Points on a hilly landscape, in no order, each with its height.
A ball rolls from a point to the lowest of its 2 nearest points, and stops where none of them is lower. Distance is the straight distance between rows; heights are no part of it.
k432 height 69.9: [136  68 122 204 105 133 126  66 127 145 151 112 132  70  88 183 120 130
  44 159 114 155  58 164 125 154 167]
k514 height 66.3: [140  89 159  90 134 144 119 132  81 135 123 147 169 110 102 181 100 140
 120 110 145 132 102 164 162  98 138]
k354 height 37.0: [122  65 167 143 142 142 101 143 114 152 127 117 177 137  78 180 121 119
  99 144  75 123 132 168  83 116 141]
k164 height 23.6: [120  80 136 139 137 130 134  56 198 184 101 167  67 122 142 171 146 118
 110 110 106 144 141 142  85 155 129]
k297 height 63.1: [114 113  37 151 145 150 144  75 148 151 136 158  81  87 172 120 166 148
 104 114 133 137 129 173 122 137 115]
k746 height 49.1: [130 152 135  98 137 127 105  77 204 120  96 157  82 115 138 115 155  92
 146 115 158 128 144 137 156 142 159]
k801 height 67.5: [155 134 171 111 122  89 174  93 166 148 106 170 124 168 109 146 165 109
 171 121 174 106 139 100 136 128 126]
k685 height 67.4: [117  72 157 218 115 133 119  76 148 157 135  89 138  94  67 179 113 132
  38 161  93 150  93 144 124 143 162]
k84 height 63.2: [133 143 152 109 131 102 187 105 143 125 115 162 135 140 105 135 147 141
 183 106 192 110 117 106 168 140 107]
k173 height 64.2: [108 144  87 177 138 180 137  50 165 113 139 124 102 100 102 127 141 125
 148 155 132 154 143 172 167 183 159]
k598 height 37.1: [115 136  86  79 119 139 111 160  88 126 133 168 152 198 137 103 105 101
 132 102 158 146 120 124 143  60 118]
k688 height 61.5: [126 108 161 131 165 165  77 151  90 132 128 123 142 108 109 147  75  84
  74 106 112 133  96 154 145 103 118]
k374 height 79.5: [129 137  68  96 113 109 175 102 139 100 114 182 110 165 121  79 186 139
 149  88 184  99  98 121 176  95 123]
k626 height 79.9: [111  86 145 205 115 152 147 112 136 165 119  82 127 102 124 148 163 185
 118 162  88 135 123 149  63 133 113]
k545 height 26.8: [137 160 141 113 157  91 105 157  98 127 118  82 128  71 163 118  62 167
 109  99 146 121 121 112 175 107 108]
k456 height 26.4: [103 135 122 163 104 138 102 177 157 132 128  64 178 139 120 124 146 153
 107 185  72 130 173 116  82 150 117]
k889 height 25.6: [134 192 189  98 157 100 124 155 103 113 140 110 137 125 148 118  86  70
 161 138 103  99 133 114 121 166 128]
k815 height 77.5: [120 168  47 134 117 122 139 151 101  92 132 136 132 156 142  69 146 187
 123  92 178 125 129  87 132  89 114]
k386 height 23.0: [143 127 143  94 115 145 154 154  83 107 139 178 125 169 123 106 152  81
 156 101 132 117  97 130  99 100 108]
k290 height 27.3: [126 125 114  50 105 103 132 160 115 100 136 153 111 151 168  95 118 129
 147  59 152 123 108 124 166  67 109]
k888 height 49.2: [138  56 146 139 121 166 137  76 134 122 134 136 126  86  85 195 140 143
 138 141  94 137 116 186 127 173 165]
k218 height 39.1: [121  60 102 175 135 170 128  68 136 143 144 116 139 113  93 171 140 131
 122 174  76 143 131 194 101 159 164]
k575 height 55.1: [122  95  93  87 140 166 160  90 124 133 132 207  92 124 139 133 144 103
 123  71 150 123  87 158 158 128 107]
k393 height 75.7: [148 153 128 151 109  98 193 160  69 126 138 153 147 182 128  99 132 108
 146 113 166 129 103  80 107  90  72]
k716 height 27.1: [127 174  99 102 134 148 100 137 127  87 126 143 141 146 116  84 151 100
 164 141 134 122 141 136 127 133 162]
k373 height 72.6: [149 156 125  64  95  80 161 198  76  87 158 118 123 120 202  98 103 156
 140 120 116 113 134  84 135 146 129]
k229 height 13.2: [ 94 109 107 186 111 168 113 128 158 134 129  68 166 140 100 120 160 144
 125 190  67 137 157 150  79 153 135]
k725 height 62.3: [128 117 140 168 130 151  93  69 200 116 121 104  82  60 120 145  83 122
 110 119 120 165 118 129 182 171 157]
k536 height 18.7: [132 130 116  67 123  99 117 166 103 158 121 130 176 173 151 163  79 147
 140 127 155 137 164 114 164 108 137]
k242 height 76.1: [132 143 168 218 126 154 146 108 118 119 136  69 136  70  95 154 119 180
 138 159 127 139 109 126 129 151 120]
k663 height 69.4: [117  97 128  92 113 111  91 200 122 159 129 114 180 159 150 156 114 157
  93 168  81 126 165 109  80 130 117]
k340 height 91.1: [116 115 101 113 140 143 148  96 128 120 111 148 144 101  97 147 116 189
 146  88 184 120 119 144 207 128 124]
k913 height 69.8: [ 96  77 143 189 136 178 125 103 152 148 143  94  95 113 121 133 154  95
  83 152  36 136 114 177  75 157 117]
k151 height 20.8: [130 186  88  95 103 101 128 183  85  97 169 143 144 184 148 101 110 128
 126 202 148 121 148  60 116 160 132]
k113 height 43.2: [109 145  70 123 164 180 116  89 114 124 116 165 139 136 101 119 111 106
 140 110 173 143 131 163 178 125 146]
k2 height 47.4: [126 137 206  96 156 105  92 128 159 136 114 116 116 103 148 156  77  96
 133  95 118 129 151 126 152 138 134]
k292 height 32.4: [138 162 141 113 137 105 153 165  88 112 140  93 135  86 152 123 105 183
 151 106 144 110 123 108 152 130 106]
k682 height 32.2: [122 107 152 141 130 111 142  69 196 180  91 162  94 154 125 158 163 111
 133 124 130 130 156 134  78 137 136]
k542 height 39.2: [128 198 157 102 157 112 105 111 144  92 120 130  98 106 132  84 117  83
 151 107 145 113 116 117 146 130 124]
k121 height 21.0: [145 170 111  64 114 120  79 162 132  86 138 143 125 157 136  85 162 101
 160 160 126 110 152 116 114 136 164]
k757 height 92.4: [110 163  99  97 147 123 153 118 102 100 116 140 159 138 102 109  98 167
 161  84 191 116 116 124 208 113 111]
k700 height 68.8: [125 122 107 180 148 151 108  86 132 132 111 114 124  69  95 158  78 156
  87 123 165 155 101 130 191 135 143]
k34 height 65.6: [134  96 182  71 129 141 104 166 113 114 133 152 122 108 154 127 128 106
 144  86  98 122 120 156 114 111 127]
k876 height 23.5: [143 170 122  31 109  82 132 153 101  81 139 156 121 175 153  99 118  92
 164 102 150 106 115 100 172  92 135]
k928 height 77.9: [137  98 132 193 119 135 155 130 119 166 112 103 127  94 126 142 151 202
 120 131 133 129 123 123  75 114  90]
k798 height 20.7: [111  93 173 145 124 143  83 160 176 127 126  78 108  72 150 116 139 117
  99 132  64 124 131 158  90 132 128]
k945 height 80.1: [130 140 184 157 114 160 178  99 120 114 130 131  79  99 119 130 184 124
 182 119 129 112  96 125  90 175 108]
k429 height 18.3: [118 125 121 141 119 127 106 112 192 147 101 123  87 123 157  93 189 118
 128 146 107 128 148 146  65 127 146]
k342 height 12.3: [135 145 153  68 141 115 116 204  69 139 137 109 154 139 181 137  51  99
 106 129  92 121 136 111 142 129 130]
k58 height 67.2: [131  88 144  64 118 135  95 161 129 132 122 150 148 145 143 132 132 115
 150 118  92 131 146 160  91 113 144]
k541 height 17.7: [105 170 118 159 133 121  85 149 177 125 116  85 125 109 145  83 133 129
 122 150 132 137 162 119 115 122 135]
k523 height 71.3: [139 142 115  86 107 112 107 210  91  93 160  99 139 101 178 114 118 189
 125 138 102 113 145 103 116 140 131]
k159 height 8.5: [130 150 123 111 113  99  87 140 190 141 107 118 113 127 164  90 168 132
 134 137 140 130 164 118  94 112 151]
k834 height 53.1: [119 168 132 141 146 139  99  78 199 134  95 135 101 138 120 110 146  79
 138 144 149 137 160 139 138 139 164]
k995 height 6.8: [138 183 118  82 126  90 155 161  75 143 133 132 161 198 159 132  50  87
 141 133 155 127 135  81 161 120 123]
k312 height 27.8: [107  82 122 130 154 140  64 126 149 167  91 124 141 137 124 139  86 110
  78 116 129 154 150 161 141  94 140]
k315 height 63.8: [110 103 151 151 162 180  75 142 129 130 126 115 119  91 120 123 100  71
  74 117  84 135 106 166 122 121 116]
k693 height 36.1: [123  83  74 103 115 125 122 141 131 148 107 154 124 129 157  96 159 175
 133 118 118 136 130 146  62  93 119]
k469 height 47.5: [129  95 146 182 122 169 109  92 138  92 153  68 142  77  67 139 107 127
 109 180  96 144 109 176 156 162 176]
k591 height 68.4: [125 100 132  69 103  96  99 174 129 153 127 151 152 189 164 136 131 122
 129 138 106 133 159 113  66 106 125]
k737 height 70.3: [134 126 112 112 103 101 105 210 119 143 136  98 159 128 175 125 113 184
 102 159 108 124 162  98 102 132 120]
k264 height 78.6: [114 145  43 121 138 144 161 112  95  92 127 168 116 162 128  69 159 147
 132  77 177 114 105 130 159  91 117]
k595 height 86.3: [122 158 121 181 133 140 162 105 141 117 120 110  75  65 139 102 149 186
 135 100 168 128 115 109 133 139  97]
k579 height 32.1: [142 144  84  80  90  57 173 137 120  96 128 163 143 207 112 111 155 130
 167 124 179 101 114  83 191  81 122]
k576 height 93.7: [135 119 100 101 115 127 144 158  76 124 132 136 172 130 126 139 110 190
 133 101 166 134 128 127 158  84 114]
k138 height 21.8: [118 128 146 167 132 109 103 183 127 153 133  48 192 115 121 155 104 153
  79 173  91 122 158 116 118 135 131]
k899 height 73.7: [138 185 114  88 115  69 182 178  62  82 153 115 123 134 181  85  90 143
 145  91 134 102 103  76 150 124  99]
k310 height 26.0: [139 130 168 137 137 108 132 194  87 159 135  79 185 130 143 169  85 145
  90 162  94 111 150 106 125 152 142]
k870 height 89.9: [124  94  86 116 138 155 158 108  96 116 122 152 130  88 113 140 136 201
 112  81 162 118  87 158 188 108 113]
k307 height 34.9: [117 112 171 107 116  92 104 142 181 157 117 109 147 157 139 148 159 129
 145 153  83 126 192 132  67 142 158]
k821 height 24.3: [110  54  99 133 147 127  68 121 153 169 101 109 161 129 108 150 110 129
  66 140  99 147 141 168 110  95 152]
k168 height 13.6: [127  58  88 148 147 133 123  61 175 183 115 161  96  96 143 181 122 152
  87 122 109 153 125 162 116 146 133]
k14 height 25.3: [102 145 100 128 129 146  59 163 170 105 116  99 130 117 139  75 134 103
 119 144 100 139 160 151 120 127 154]
k548 height 81.8: [154 136 131  69 113 113 172 118 120  75 132 178 110 155  98  96 202 109
 189 110 148  81  91 134 151 124 133]
k127 height 58.6: [105 147 122 171 140 156 129  60 186 134 112 132 108 122 111 131 142 111
 142 151 142 149 154 144 140 163 153]
k178 height 34.8: [122 146  93  76 121 126  86 168 122  69 134 115 117  97 154  80 140 179
 143  94 127 120 148 134 142 122 155]
k629 height 77.0: [123 138 151 169 113 151 143 139 122 144 125 128 128 160 116 113 187  96
 150 162 100 116 129 123  42 137 114]
k467 height 18.6: [133 169 186  81 154 103 132 182  93 140 135 109 154 155 161 136  73  64
 129 141  82 107 150 108 122 162 134]
k388 height 30.0: [125 134 119 106 119 108 150 144 120 117 123 147 101 136 161  78 139 133
 126  67 166 127 112 108 134  76  93]
k322 height 57.3: [ 96  88 170 203 115 150 124  72 202 146 132  66 104 121 102 141 132 133
 100 169  65 156 152 151 119 167 147]
k948 height 44.6: [121  74 202 163 132 144  98 136 118 126 138  90 155 100  66 179 109  98
  69 148  72 120  99 162 117 138 153]
k361 height 35.1: [152 156 101  79  73  53 199 183  61  67 156 162 115 193 176 106 118 109
 134 139 131 115 109  55 151 118 117]
k137 height 27.2: [150 194 124 118 137  87 121 112 157 128 106 128 122 151 134  95 148 115
 150 141 179 120 150  88 145 110 140]
k455 height 23.4: [131 124 102  73 103 100 145 144 116 152 124 165 181 214 127 147 120 137
 161 129 166 143 154 105 135  92 126]
k658 height 39.3: [150 103 184  74 114  91 146 153 134 141 128 131 140 116 162 162 145 157
 167 110 118 115 158 130 108 136 132]
k713 height 41.3: [108  83 145 109 123 123  62 148 183 137 123  94 168 143 113 137 130 106
 122 160  65 130 188 157 100 145 168]
k912 height 55.9: [107 177 103 170 169 177 116  79 144 108 127 139  66  79 127  93 108  92
 113 107 139 145 100 136 155 156 116]
k988 height 64.7: [144 118 145 106 133 119  97 164  60 131 132 109 197 119 109 175  78 143
 106 143 137 135 115 144 168 100 152]
k163 height 39.5: [109  84 159 120 136  91 115 107 187 187  93 129 130 155 129 164 138 139
 118 125 101 132 180 146  65 122 146]
k454 height 17.9: [118 160  82  49  92  68 169 171  89 104 144 132 127 177 181 120  66 133
 145  84 160 120 119  86 197  86 112]
k868 height 39.0: [115 152  99 114 135 134 112 130 133  70 128 107 126  81 133  92 146 186
 161 104 146 124 146 144 153 141 152]
k619 height 82.5: [132  68 175 194 113 154 139 107 121 153 127  93 101  68 115 177 151 163
  92 137  80 130  89 151  74 144 112]
k383 height 39.6: [114 128  85  91 142 158 117 113 110 138 111 179 139 184 117 109 120  80
 137  99 169 143 121 150 152  81 130]
k920 height 47.7: [134 145 112 146 135 159 166  71 141 132 122 168  83 124 119 120 191 101
 145 128 154 118 110 139 121 148 128]
k81 height 82.1: [156 167 127 173 117 109 158 104 151 133 109 119  76 132 131  81 201 121
 147 144 162 103 119  91  96 109 120]
k109 height 47.8: [100 120 173 189 127 153 111  73 214 137 125  92  66 104 136 130 129 103
 101 140  81 161 140 134 120 177 143]
k638 height 73.5: [139 144 194 114 146  83 154 140 131 158 121 135 107 135 169 132  99 106
 130  88 157 125 127  89 130 108  90]
k892 height 17.8: [137 147 154  99 127 125 125 165 102 129 131 157 137 175 137 108 132  71
 140 119 131 124 123 108  98 105 114]
k875 height 41.4: [148 151 120  89  94  66 176 156 118 103 136 140 130 143 152 106 165 170
 170 115 160 108 139  84 133 126 119]
k921 height 34.3: [141 208 101 143 128 100 177 159  64 108 152 117 165 159 125 105 111 150
 161 159 156 120 136  68 118 155 109]
k981 height 63.5: [110  66 154 203 111 139 116  66 188 151 150  67 120 120  71 159 109 126
  51 171  59 147 130 151 124 164 160]
k660 height 47.2: [122 133  94 141 163 176  88 102 115 105 125 126 151 108  85 125  89 117
 139 133 145 145 136 168 175 133 159]
k985 height 74.7: [140 135  77 136 121 121 154 105 130 159 100 176 137 190 119 102 169 117
 135 133 174 131 129 111 102  86 115]
k355 height 38.2: [129  35 173 154 121 115 114  82 156 159 121 122 106  85  94 208 123 150
  76 130  75 135 102 166  94 145 165]
k927 height 23.7: [135 102 140 110 124  93 114 137 138 172 107 122 173 146 131 172 108 182
 130 130 146 142 177 129 134 113 138]
k520 height 71.5: [139 164 174 171 143 120 156 108 122 115 131  88 143  69 103 162  96 187
 167 136 150 124 129 112 162 161 113]
k88 height 7.7: [133 135 136  54 122 113 108 205  86 128 145 128 132 147 190 114  78 108
 121 104 114 125 128 110 137  95 115]
k675 height 67.3: [131 160 178 173 152 115 116 109 124 116 138  67 160  84  91 166  65 147
 134 160 123 131 143 121 170 161 146]
k717 height 50.8: [137  79  88 179 134 162 119  31 163 146 189 128  92  98 117 187 123 107
  93 158  62 165 115 167 147 191 150]
k566 height 30.1: [134  91 133 138 130 130 120 111 142 148 107 122 156  94 114 165 124 182
 131 128 138 137 147 156 128 121 146]
k968 height 52.5: [136 100 110 103 132 143 164  87 137 148 119 205  94 151 128 118 177  83
 135 101 155 120 100 151 114 113 110]
k89 height 27.4: [123 141  82  70  86  93 171 149  96 120 139 163 173 202 129 132 116 152
 166 115 179 129 134  98 171  88 120]
k599 height 20.6: [105  51  82 163 157 131  98  86 165 183 115 118 127 117 123 161 111 129
  57 144  93 153 129 178 104 120 144]
k343 height 47.3: [154  54 160 140 115 145 133  74 143 143 118 152 114  71  95 214 132 157
  97 116 101 139  90 153 133 164 151]
k774 height 30.2: [111 124 130 146 121 145 128  65 192 145 122 128  66 122 153 124 192  94
 131 159  96 132 141 166  87 163 152]
k69 height 28.5: [144 132 107  82  91 117 172 163  62  60 158 180 140 192 119  93 158 107
 170 106 136 113  95 105 129  97 108]
k267 height 60.9: [133 100 130 122 148 168 112 120 107 111 124 146 101  64 125 141 111 133
 105  88 128 135  86 162 161 125 123]
k618 height 25.4: [108 138 133 168 150 134  78 120 181 133 108  87 104  77 141 105 101 131
  92 125 135 147 147 132 144 124 128]
k5 height 59.7: [121 141  81 189 151 184 115  75 156 135 155 139  60  76 149 127 122  97
  86 125 105 154 103 149 152 169 119]
k881 height 59.8: [116 129 158 154 170 160  94 155  94 153 118 116 174 142 101 144  74  87
  95 122 120 132 126 133 132 106 115]
k797 height 20.5: [153 182 142 115 125  80 139 131 146 147 119 131 148 185 133 127 139 105
 151 164 158 116 168  79 118 129 150]
k586 height 75.8: [130 117  49 120  91 101 141 142 124 139 118 173 140 188 143  90 162 167
 130 125 166 144 129 100  93  68 107]
k583 height 39.7: [127  63  55  99 149 156 133  95 107 149 124 177 124 108 138 151 132 153
 108 112 116 136 109 200 119 103 131]
k941 height 35.2: [129 142  75  79  85 105 120 182  82 109 152 166 133 213 160 100 107 105
 117 120 156 142 116  82 127  64 107]
k748 height 33.5: [126 112  95 117 121 128 138 124 141 142 109 149  97 108 163  88 169 146
 129  96 142 125 127 146  97  97 115]
k961 height 76.6: [126 126  54 118  80 108 143 175  84 103 147 146 139 171 155  90 134 196
 121 111 155 138 127  83 105  83  92]
k530 height 76.8: [116 122 156 158 115 174 153 124 107 108 139 115  78  89 134 102 186 116
 164 126 100 113 100 153  78 155 114]
k840 height 44.4: [132 116  97  79  93  91 159 146 133 108 124 144 137 132 145 108 169 198
 167  98 156 119 141 121 130 113 125]
k934 height 67.7: [114 182 135 155 149 153 123 143  99 116 135 113 183 153  90 126 115 111
 169 170 130 129 154 120 116 152 133]
k122 height 79.8: [182 147 133 176 101  99 167 122 121 138 122 125  94 170 110  99 209 108
 158 167 152  98 114  78  80 103 108]
k678 height 38.9: [118 106 143 187 115 145 100 130 157  95 150  30 166  86  80 124 113 140
 101 188  83 134 130 158 141 145 161]
k999 height 59.4: [120 107 128  96 107  98 194 121 136 144 116 175 138 167 129 132 135 144
 154  78 188 120 106 113 179  86  87]
k996 height 51.8: [105 110 223 180 141 149 104 133 137 124 150  70 128 110  85 159 100  87
  87 144  64 127 126 134 119 155 130]
k785 height 12.7: [128 169  92  55 121  86 156 157  81 142 129 121 153 183 170 142  41 136
 145 113 168 131 137  89 196 110 124]
k585 height 44.0: [126 170 145 102 149 130 114  93 170  87 113 146  66  82 131 102 131  98
 157  95 151 120 108 130 161 156 134]
k289 height 66.5: [101  98 139 187 148 193 103 140 131 128 140  87 126 101 110 123 130  84
  70 142  67 129 105 171 100 136 113]
k51 height 38.0: [174 152 110  90  72  40 178 171  97  88 149 142 108 171 168  98 163 140
 146 142 142 104 121  57 135 113 115]
k947 height 63.4: [140 130 105 105 119 143  90 193  44 106 149 112 186 117 118 137  96 166
 103 144 121 123 103 133 145  97 140]
k474 height 45.8: [126 110 191 194 140 146 114  94 162 150 113 114 103  86 104 181  90 135
  87 108 120 152 115 110 133 148 118]
k522 height 44.1: [117 129  92  86 121 118 155 124 136  76 128 139 117 105 135  98 172 206
 163  72 164 101 125 132 166 130 138]
k465 height 35.0: [147  94 178 111 106 102 129 167 120 143 136 105 159 107 142 175 140 182
 150 139  90 117 159 137  88 141 135]
k254 height 13.0: [148 194 119  93 130  88 132 164 101 134 132 134 146 185 149 111  97  95
 140 163 151 118 145  70 134 127 135]
k176 height 55.0: [118 161 181 146 138 118 102 109 184 120 127  82 138 118 120 143 110 119
 159 155 112 138 179 133 143 168 159]
k27 height 43.3: [140 127 197  95 136  86 112 152 151 143 125  98 125  98 169 154 108 130
 144 111 118 120 172 126 137 144 140]
k235 height 88.3: [125 114 105 155 136 166 177 102 111 114 131 145  88  73 123 125 157 184
 132  84 156 120  97 138 146 140 100]
k953 height 18.4: [123 123 155 157 151 109  66 138 156 127 120  62 138  70 132 132  77 128
  85 139 121 139 135 137 160 123 146]
k283 height 51.7: [123 110 173  95 146 127  82 104 172 127  98 134 106  92 131 152  86 111
 124  88 138 145 140 139 176 134 146]
k344 height 61.7: [114 173 184 170 153 137 104  87 167 107 129  83 124  97 102 137  77 107
 155 143 113 147 137 124 149 176 134]
k521 height 76.3: [139 141 165 186 133 114 160 161 107 164 128  94 139 109 141 142 121 173
 126 130 136 125 133  98  88 118  86]
k496 height 75.9: [133 153 205 137 134 133 168 110 131 123 130 137 113 123 108 148 149 107
 183 117 139 115 124 115 113 161 105]
k206 height 70.8: [142  72 100 200 114 142 129  62 144 145 146 109  97  55 116 186 132 165
  65 153 106 151  82 163 138 158 153]
k278 height 39.4: [130 152 132  86 130  90 192 152  79  80 152 122 147 117 126 119 112 194
 173  77 155  93 100 108 180 135  99]
k674 height 83.0: [163 138 165 102 109 107 178 129 118  89 132 155  84 128 126  90 200 103
 179 104 141  89  94 114 116 125 113]
k760 height 77.3: [165 121 135 158  95  83 200 132 102 142 119 164 119 181 118 108 191 114
 150 122 159 121 107  86  89  93  81]
k382 height 59.3: [125 101 128 142 137 174 125 161  85 138 129 142 150 135 114 125 134 129
 127 126 110 130 118 149  82 110 110]
k414 height 66.7: [136 107 125 174 145 147  83  80 152 117 121 105 108  59  91 155  69 116
  74 126 136 160  88 143 195 148 166]
k666 height 36.8: [140  93 186 144 136 123 128 116 139 153 117 121 133  91 122 175 108 160
 118 108 137 132 128 134 135 131 129]
k896 height 29.1: [110  71 121 179 110 152 101 136 161 120 136  46 170 113  80 133 141 137
  83 197  59 133 136 170 104 141 152]
k830 height 70.2: [110 124 140  89 118 102  98 205 137 154 132 102 175 178 158 150 102 111
  87 177  77 119 196  93  99 169 139]
k633 height 36.4: [177 149 113  89 106  79 159 126 128 112 118 169 132 204  99 108 174  97
 163 145 171  97 122  83 169  85 131]
k697 height 15.2: [133 163 131  82 109  96  86 176 153 113 133 117 123 135 173  88 152 114
 142 149 119 124 159 102 105 129 153]
k462 height 72.0: [135 152 205 121 156 136 170 124  97 132 138 156 146 147 107 154 111  84
 170 110 146 108 118 114 123 148 102]
k409 height 70.4: [115 183 122 161 164 164 129 135  90 124 124 131 160 150  93 101  99  90
 147 136 153 135 122 116 125 123 106]
k967 height 34.2: [153 182 100 112 132 154 132 123  92  84 129 166 128 177  86  80 166  69
 171 151 148 101 112 115 119 120 144]
k497 height 80.9: [132 145 116 136  91 114 131 192 104 133 153 134 153 193 137 115 163 133
 124 197 117 121 145  62  42 148  96]
k529 height 74.5: [136 179 110 123 126  97 181 169  54 110 149 131 143 153 150  89  90 135
 140  97 161 125 107  80 147  98  75]
k564 height 56.1: [123  99 143 128 148 168 132 117 130 151 118 168 115 139 134 131 144  88
 131 109 121 134 122 165  88 122 119]
k531 height 30.5: [149 118 180 117 114 113 147 195  91 142 150 102 166 123 150 164 118 152
 137 154  82 111 152 114  84 155 126]
k68 height 38.5: [112 162 156 106 162 106  74 145 144 152 112 111 161 168 132 130  79  75
 124 136 137 138 182 120 147 130 148]
k330 height 79.6: [126 155 139 159 104 118 132 167 137 148 137 118 153 193 117 124 179 115
 136 192 105 112 156  86  43 146 114]
k154 height 61.8: [112 125  56 151 154 159 107  72 164 146 151 157  66  85 174 124 144 104
  88 112 122 146 124 167 139 149 119]
k603 height 61.6: [140  92 100 118 116 160 103 184  65 107 144 129 160 112 119 123 140 173
 124 136  97 123 103 150  93 106 129]
k41 height 80.5: [139 105  95  75 104 100 185  99 149 111 121 192 121 167 100 104 203 136
 174 105 167  90 102 134 159 113 132]
k873 height 11.0: [134  85 141 119 121 127  78 181 130 125 120  88 133  66 153 120 130 157
  92 128  86 122 124 159 104  99 138]
k491 height 40.2: [189 161 121 100 117  66 149 131 117 130 117 157 126 221 117 119 133  59
 139 144 163 107 128  71 159  72 121]
k114 height 28.4: [144 207  96 142 104 104 143 168  83  90 158 124 139 165 126  88 151 136
 153 184 146 110 133  57  98 154 121]
k370 height 32.3: [141 157  92  85  82  95 153 188  53  66 175 162 132 196 152  91 119 112
 136 131 137 121 102  69 127 106 101]
k326 height 29.5: [101  94  75 188 130 174 142  78 154 143 137  98 139 131 103 134 168 134
 130 193  71 147 150 186  87 162 148]
k971 height 31.0: [110 133  73  96 124 144  62 172 134  99 123 129 131 118 155  72 136 153
 118 127 120 132 151 140 123 110 152]
k224 height 34.4: [120 118 184 172 119 153 111 114 176 110 132  72  77  61 143 121 131 130
 122 136  85 140 129 147 120 156 133]
k739 height 36.2: [135  70  78 108 130 146 125 121 120 141 114 152 145 110 127 132 147 178
 138 125 112 132 133 177 106 112 144]
k210 height 59.5: [114 131  71 167 120 179 108 131 111  86 139  98 151  96 103 102 157 173
 145 159 106 135 146 169 118 148 158]
k846 height 94.5: [129  74  76  99 119 132  92 149  93 157 114 142 189 158 110 159 104 180
 112 146 126 147 134 149 112  76 134]
k601 height 53.9: [137 167 113 145 128 140 172  54 171 111 119 160  60 108 109 112 196 117
 157 121 168 101  95 111 162 163 124]
k305 height 68.5: [136 123 173  94 141 134 138 138  90 134 129 142 160 128 121 160  87 122
 151 103 144 122 125 130 157 120 104]
k123 height 57.5: [108  86 119  64 113 135 171 115 130 135 114 196 124 155 128 134 125 130
 146  63 168 120  96 146 177  89 102]
k309 height 56.7: [132  88 143 121 138 155  84  84 187 127 116 148  75  72 136 155  95 103
 106  91 114 152 118 154 172 163 156]
k702 height 72.2: [162 164 169  85 125  52 184 154 115 137 127 134 115 154 175 122 108 103
 149 109 156 105 131  85 145 120 111]
k750 height 54.3: [121  96  90 181 127 181 112 109 112  93 153  89 134  62  95 121 138 143
 107 168  94 137 111 190 142 150 168]
k506 height 51.9: [106 171  96 158 166 174 101  93 130  80 126 118 106  79 105  93 105 114
 138 121 138 140 118 153 165 151 144]
k447 height 57.4: [112 145 189 172 171 147 111 155 105 142 137  90 165 129  94 153  79  91
  98 143  95 122 127 122 120 139 114]
k119 height 41.2: [145 178 103 144 143 172 154  87 111 100 133 160  82 138 103  88 194  66
 160 144 143  99  97 139 117 139 135]
k874 height 27.7: [138 168 171 117 122  83 124 140 168 147 123 118 144 174 144 139 153 100
 150 168 116 106 186  94  90 148 159]
k379 height 41.7: [119 145 150 101 156 116  85 165 105 154 129 102 188 173 120 166  64  95
 117 152 111 130 180 117 151 150 158]
k443 height 45.6: [126 103  98 169 120 165 137  32 170 149 175 143  74 105 132 183 161 112
 127 145  73 167 122 164 138 206 129]
k692 height 34.5: [113 153 109  73 146 133  60 143 139 131 108 134 151 159 132 106  90  92
 137 118 153 152 162 142 166 108 156]
k146 height 84.2: [136 195 148 165 140 102 155 112 145 114 116 116  79  95 136  82 156 134
 148 114 173 109 108  85 126 130  95]
k408 height 72.7: [129 158 119 154 143 150 143 102 127 144 111 158 149 173  96 121 136  99
 153 137 170 133 136 123 117 115 126]
k436 height 68.0: [131  96  89 202 129 169 155  63 132 154 139 128  96  67 123 177 146 179
  95 138 123 150  98 148 134 161 115]
k843 height 38.6: [113 105  94 145 130 145 137  41 190 144 157 141  74 114 153 151 181 108
 135 156  83 147 142 182 103 179 149]
k197 height 74.8: [135 140 184 161 130  98 163 151 127 170 126 130 117 137 159 121 122 125
 119 108 149 127 130  89  89 107  82]
k396 height 73.6: [107 113 128 186 129 179 148 107 129 152 136 122  92 117 135 123 185 104
 123 152  88 125 111 156  54 152 107]
k272 height 33.2: [114 179 136 110 160 156  84 131 127  89 127 134 131 131 114  84 116  60
 163 132 127 121 129 142 133 133 145]
k952 height 94.1: [130  84  72  79  95 117 133 156  95 144 123 148 174 157 131 145 119 210
 133 119 150 143 133 123 129  73 115]
k363 height 30.7: [111  52 169 165 144 114 104 111 148 181 110 109 127 129  77 188 114 134
  65 132  76 128 133 153  81 121 142]
k184 height 63.9: [100 175  97 192 131 164 114 142 121 105 137  86 163 128  99  97 135 152
 150 181 123 137 153 127 107 149 132]
k233 height 63.6: [132 121 139  84 132 151 125 141 113  90 133 146  94  80 148 101 136 131
 141  72 128 120 104 150 141 122 119]
k720 height 64.1: [135 155 143 149 145 141 179  85 119 134 113 186 101 154  94 120 140  79
 142 105 185 121  82  99 144 124  80]
k426 height 54.0: [116 162 185 173 158 146 115  96 165 146 108 134  83  96 126 141  87 103
 107  94 144 147 106  91 140 149  99]
k152 height 65.0: [121 116  61 180 140 158 163  59 143 165 127 147 105 102 127 139 156 161
 120 136 149 143 135 154 127 148 118]
k908 height 93.2: [123 148  99  92 144 138 133 148  66 109 130 129 160 122 115 125  82 172
 132  84 170 125 107 132 197  88 110]
k248 height 59.1: [127 149 152 150 154 155 146  86 150 146 100 168  88 113 118 139 106 103
 120  85 167 143 100  92 143 141  90]
k848 height 30.9: [113 104 124  81 137 128  65 158 134 169 101 137 153 170 148 135  86 110
 105 106 129 147 156 147 131  75 134]
k458 height 57.7: [126 100 105 112 147 180 139  93 127 133 130 185  82  82 138 148 126 120
  98  73 131 134  86 149 173 146 109]
k879 height 67.1: [127 155 105 167 148 162 181 110  93 124 126 166 113 137 109  98 138 113
 134  94 176 126  84 113 126 112  82]
k966 height 70.6: [178 131 186  92 105  55 187 143 131 140 126 150 130 176 145 141 162 100
 165 121 150 101 137  81 118 126 118]
k627 height 23.1: [127 142 136 132 149  99  81 170 114 145 121  69 159  90 149 133  65 148
  81 137 129 133 135 124 166 107 134]
k933 height 47.6: [109 105 154 146 140 142  87 120 178 127 121  95 147 124 106 138 115 113
 124 155  96 136 172 158 121 146 160]
k193 height 11.9: [130 156 138  73 125 106  93 193 117 139 133 137 127 174 186  89 101  68
 106 117 121 130 132  94 111  87 112]

Two balls start at each pair of points below. Name the first point that both come to, or write never.
k945 and k146 => never
k913 and k626 => never
k746 and k725 => never
k432 and k414 => never
k242 and k928 => never

For each start below, name the point where the ball stops.
k408 => k229
k309 => k138
k520 => k797
k233 => k159
k521 => k159
k952 => k663
k382 => k159
k123 => k159
